Points on a hilly landscape, in no order, each with its height.
From any point a climber steps to the highest of the 2 points nearest to it. It stops when none of these is higher. Distance is the straight distance between rows; heights are no part of it.
dafaf: [114 117 112 125 138 118 131 173 106 188  56 116  82 129 111 128  70 170
 151 132]  h=4.86
miza: [138 122 100 173 155 105 150 141 169 114 144 122  93 131 121  76 123  99
 122 124]  h=1.46
tes: [127 110 105  66 125 106 116 123  91 104 135 125 161 188 149  81 180 142
 103 111]  h=0.70
Reso: [153 153 143 130  73 115 103 117 100 130 134 153 150  93 156 102 129 148
 109 116]  h=5.76
luze: [141 146  82 130 145 138 130 136 113 136  62 114 150 144 155  95 103 117
 130 132]  h=3.62
Nus: [104 138 185 128 124 164  97 159 112 124  84 121 137  84 138 177 133  89
 183 149]  h=3.29
Temis: [156  70 168 140 124 138 111 119 153 107 139 136 179 127 148 118 200 168
 159 128]  h=1.84
mapez: [169 159  98  75 182  95 172 166 118 141 126 126 128 185 107 141 130 164
 171 139]  h=4.52
guko: [ 82 109 174 124 127 108 157  74 104 136 171 120 145 193 124 110 192 129
  58 146]  h=5.22
mezef: [127 100 117 129 103 129 126  94 158 107 170 154 167 162 120 128 197 138
  79 116]  h=4.28
gopu: [109  88 137  98  87 132 119 124 130 119 109 161 142  75 100 170 116 125
 190  95]  h=4.71
sobe: [160 123 161 191 132 167  98 118 116 128  94 121 142 117 164  94 162 153
 125 150]  h=5.20
zoda: [203 137 146 142 114 191  81 119 128 119 118 133 168 113 147 117 145 170
 129 138]  h=5.16
faf: [148 145 105 127  90 105 128 122 102 115  98 172 124  82  81 101 126 101
 153  94]  h=5.19
bigam: [123 139 116 140 133 100 164 121  64 167  98 151 107 142 146 121 106 156
 112 133]  h=5.62
gipu: [182 121  89 148 146 155 125 127  77 139 137 165  90 187 147 123 128 144
  80 122]  h=5.88
tikif: [ 90 125 117 106 119  68 139 103 138 122 146 114 191 154 178  89 133 122
  67 119]  h=0.38
vab: [134 120 163 190 119 145  84 145 129 127 134 149  79  52 137 165  86 124
 133 108]  h=6.43
Zorid: [119 116  48 128 121  88 144 128 141 138 106 152 141 153  96  93 118 108
  82  98]  h=1.80
Posef: [126 169 123 116 146 101 159 161 162 129  89 112 144  99 120 176  85  78
 180 127]  h=4.94
pem: [ 56  81 148 183 108 152 106  94 169 120 130 151 113  93 106 128 175 130
 124 120]  h=3.86
fulas: [123 113 125 128 155  94 117 130 148 102 134  93  88  79  91 102  94  91
 165  93]  h=2.34
vebi: [142 146  90  37 107 109 144 137  94 115 143 133 136 193  92 124 172 126
 112 111]  h=0.85
kevam: [110 142 103 160 128 107 116 140 189 106 143 101  98  84 122 100  80  98
 108 109]  h=1.88
Zota: [179 159 144 156 146 139 116 112  62 142  88 147 152 121 190 106 139 168
 130 155]  h=5.58
nefi: [101  86 105 139 120 181 161 107  93 176 100 146  94 166 125 151 101 158
  97 154]  h=6.12
res: [112  89 152 155 122 191 132  73  99 165 127 137 123 172 141 137 136 163
  68 156]  h=5.86
filuk: [126 170 162 150 127  94 184  85 124 142 179 118 137 172 127 128 165 117
  69 171]  h=4.85
tugu: [122 113 196 183 135 148  42 133 114 100 132 126 106  43 113 134 136 101
 144 100]  h=6.94
Mab: [163  73 127 116 143 170 119 104 164  97 161 122 134 110  94 164  99 130
 174 111]  h=3.52
zuvo: [127 151 104 120 170 111 168 108 129 119 159 118 150 215 146 126 130  78
  54 138]  h=0.71
rizil: [120 118 115 109 152  67 174 127  88 147 138 128 135 182 152 107 137 156
 117 132]  h=5.28
Sufo: [166 170 111 119 102 108 151  98  78 144 143 181 178 150 158 151 134 137
  83 129]  h=4.32
ropit: [130 151 109 153 144 118 141 114 167 114 170  79 118 163 134  73 133 104
  81 152]  h=1.15
sebu: [150 104 115  70 120 131 123 139 134 124 182 117 112 136 109 125 118 175
 149 115]  h=4.51
defu: [169 136 101 103 145  82 152 138 163 100 141 149 196 145 172 132 154 136
 157 118]  h=2.73
Puzem: [100 124  96  64  90 148  92 128 112 140 155 110 111 110 109  86 105 179
 122 104]  h=5.01
Mamo: [197 143 127 142 128 202  99 110  85 136 129 140 135 162 143 118 137 160
  89 147]  h=5.51
mugo: [112 111 177  95  90 135 135  98 135 117 169 128 118  80  76 179 115 115
 170 118]  h=5.04
reto: [ 88 117 185 161 106 119 121  97 141 117 175 130  68  63  69 158 130  92
 138 116]  h=5.37
raf: [100  90 119 111 159 133 130 164 154 156  90 100  75 109  79 156  58 147
 184 117]  h=4.38
Tuf: [ 77 154 152 176 127 129  81 182  88 153  93 123  97  94 183 131 103 104
 109 145]  h=5.87
Zes: [ 94 141 112 110 145  87 167  86 102 135 147 126 160 170 140  94 100  83
  41 122]  h=0.54
pab: [150  86  89 126 148  84 122 153 114 102 161 172 120 191 166 123 172 156
  84  80]  h=3.91
Kito: [155 112 101 135 126  78 139 115  63 134 156 202 143 176 162 124 145 142
  62  96]  h=4.12
noza: [ 40 116 139 107 112  64 162 131 140 134  98 101 146 137 151 118 151 113
 142 143]  h=4.58
ravor: [114  94 115 134  87 131 154 113 160 132 133 168 141 107 115 161 125 127
 134 122]  h=4.67
tadu: [ 16  96 131 139 125 140  93 164 171 120 120 115 113  88 130 155 110  87
 143 107]  h=4.63
Lono: [123 121 144 115 119 119 129 121 120 122 126 101 124 125 134  87 157 143
 148 143]  h=2.21
turi: [167 154  78  63 111  92 150 152 155 113 169 131 141 157  71 117 126 111
 119  90]  h=1.06
kuro: [172 115 134 110 155 165 106 139 119 138 172 121 123 193 176 142 120 206
 100 142]  h=2.69
lenep: [177 105  54 126 150  78 138 156 134 121 113 186 129 156 104 101 140 122
 122  79]  h=2.13
guki: [162 147 124 172 131 141 143 130  89 153  89 167 101 106 149 135 109 155
 160 145]  h=5.96
nal: [ 67 157 162 122 100 107 167 112 136 155 119 104 141 141 154 163 127 127
 119 170]  h=5.03
Raral: [215 136 134 113 184 176 115 137 148  90 154 102 138 147 123 114 158 130
 168 146]  h=3.26
Rap: [108 143 171 210  87 135 111 126 119 155 127 166  95  83 154 154 124 135
  96 136]  h=6.04
dar: [152 109 116 123 108 115 126 115 136  91 182 170 128 130  98 101 191 118
 124 107]  h=4.00
Gagu: [187 186 105  88 162 138 157 146 116 144 114 103 100 140  81 126  88 137
 165 143]  h=4.29
ren: [109 109 100 101 109 172 155 130 139 143  67 124 119 125  70 159 122 100
 171 146]  h=6.00
gid: [139 156 125 126 139 153 124 113 107 149 113  95 145 156 175 112  86 149
  98 161]  h=3.22
Fufev: [ 65  96 109 149 112 120 143 146 174 146 104 146 107  94 112 175  87 117
 133 108]  h=5.10
Vetab: [ 85 149 158 168  93 101 142 136 137 143 167 140  71  77 118 139 105 110
 107 128]  h=5.71
detil: [147 134 107  65 166  60 153 166  78 145 148 138  99 198 115 116 149 184
 126 105]  h=4.92
Mobuk: [ 73 138 131 133  92 150 142 143 136 146 102 138  97  93  83 183 107  74
 140 139]  h=5.54
Rudor: [ 13 109 148 131 105 154  77 109 176 100 130 110 117  86 105 113 159 101
 140 101]  h=4.22
Kel: [110 126 186 159 119 168 132 133 143 148 100 109 127 114 151 167 147 133
 163 181]  h=3.48
rosef: [124 171 136 191 152 126 129 160  91 158  70 132  95 111 177 147  88 121
 141 154]  h=6.40
zan: [132 125 142 110 148 129  81 114 111  87 115  84 101  71  78 149  96  55
 181 102]  h=2.70
fak: [162 187 102 101 152 120 152 133 147 105 181  93 124 199 124 115 148 105
  79 144]  h=0.91
buni: [124 140  71 102 114 121 121 127 153 108 140 118 119 128  71  78 125 108
 118  95]  h=1.41
vidug: [ 86  88  76 115  96 199 129 108 125 149  79 147 107 135  89 134 115 140
 123 129]  h=6.51
kotom: [116 146 223 176 139 141  49 168 133 121 120  89 142  63 142 124 154 120
 136 125]  h=6.48
zepe: [185 141 142 124 153 112 125 142 115 110 118 124 130  83 140 124  99 148
 190 117]  h=4.31
pazu: [ 67 131 112 147 118 142  93 184  90 164  54 131  85  95 128 129  86 126
 130 119]  h=5.34
ropop: [125  77 161 132 146 132 115 130 166 111 130 116 140 101 154 127 139 149
 184 131]  h=1.98
vaf: [ 91 172 123 104 119 130 162 141 137 151  81  85 125 137 120 151  97  98
 144 164]  h=5.44
bibu: [ 97 129 153 120 123  57 174 130 164 116 157 114 156 124 155 128 156 130
 166 148]  h=4.14
Zil: [178 157 108  95 114 134 122 136  96 139 101 140 123 102  93 113  99 141
 165 119]  h=4.72
Kena: [102 134 126 135 132 143 117 144 161 124  80  93 165 109 179 128 116 109
 146 141]  h=4.10
zep: [130 101 140 118 155 136 125 129 135 130 159  85 127 178 157 103 155 170
 115 155]  h=2.46
Fudim: [ 92 146 110 105  94 141  95 146  86 156  95 107  77  89 106  94  76 150
 126 111]  h=5.50
sitel: [ 98 123 162  98 111 154 157  79  75 161 163 122 120 195 117 133 149 155
  64 164]  h=5.56
kedo: [165 162 133 133 117 143 141 110 186 117 164 123 169 138 123 139 140 113
 110 151]  h=4.21
dig: [169 128 108 127 166 167 145 132 187 106 159  93 129 149 122 123 112 111
 139 148]  h=3.72
reke: [193 145 120  80 155 134 116 146 153  86 167 122 175 171 152 124 176 134
 148 132]  h=2.98
repa: [134 155 160 125 145 162  71 148 132  94  97  79 138  75 124 140 103  64
 178 135]  h=3.01
Nozon: [ 79  80 185 191 126 158 118 127 149 131 100 141 107  93 124 161 173 116
 162 150]  h=3.65
karem: [185 177 133 156 168 116 117 134 142 104 108 113 164 101 191 101 134 148
 168 145]  h=3.89
Saro: [132 131 153 139  83 101  97 122  99 112 143 153 113  45 113 114 122 125
 146  93]  h=5.68
rutal: [185  91 125 141 124 166 120 103 170  89 188 160 137 122  87 143 156 124
 127 115]  h=3.71
felaz: [106 166 133 155 138  82 145 163 165 125 109 121 159  99 179 158 111  96
 152 134]  h=4.50
Gov: [115  74 112 107 141 153 120 116 170 126 121 114 106  92  63 180  63 114
 171  98]  h=3.90
nemal: [156 117  88  99 138  82 173 142 132 114 124 166 154 164 108 121 176 114
 161 119]  h=2.45
Zupe: [165 153 146 147 108 139 142  84 133 131 154 155 190 158 144 144 169 130
  57 139]  h=4.54
vusa: [150 131 154 128 177 179 126  98 106 154 143 104 164 195 189 138 107 177
  66 159]  h=2.93

Call two points neighbours if one is among the 2 nearest of the other. Go from one point of each pair to the other, from neighbour to neighbour, staying as high as possible. Name the lowest point that can't be avoided.
tugu / vidug | ravor
tugu / vaf | Lono
Reso / Fudim | Gagu
Fudim / rosef | pazu
gipu / Fudim | zoda

Where does a climber stop that starts at each point below?
Lono | vaf
gopu | tugu
zuvo | vidug
vebi | Zupe
repa | vidug
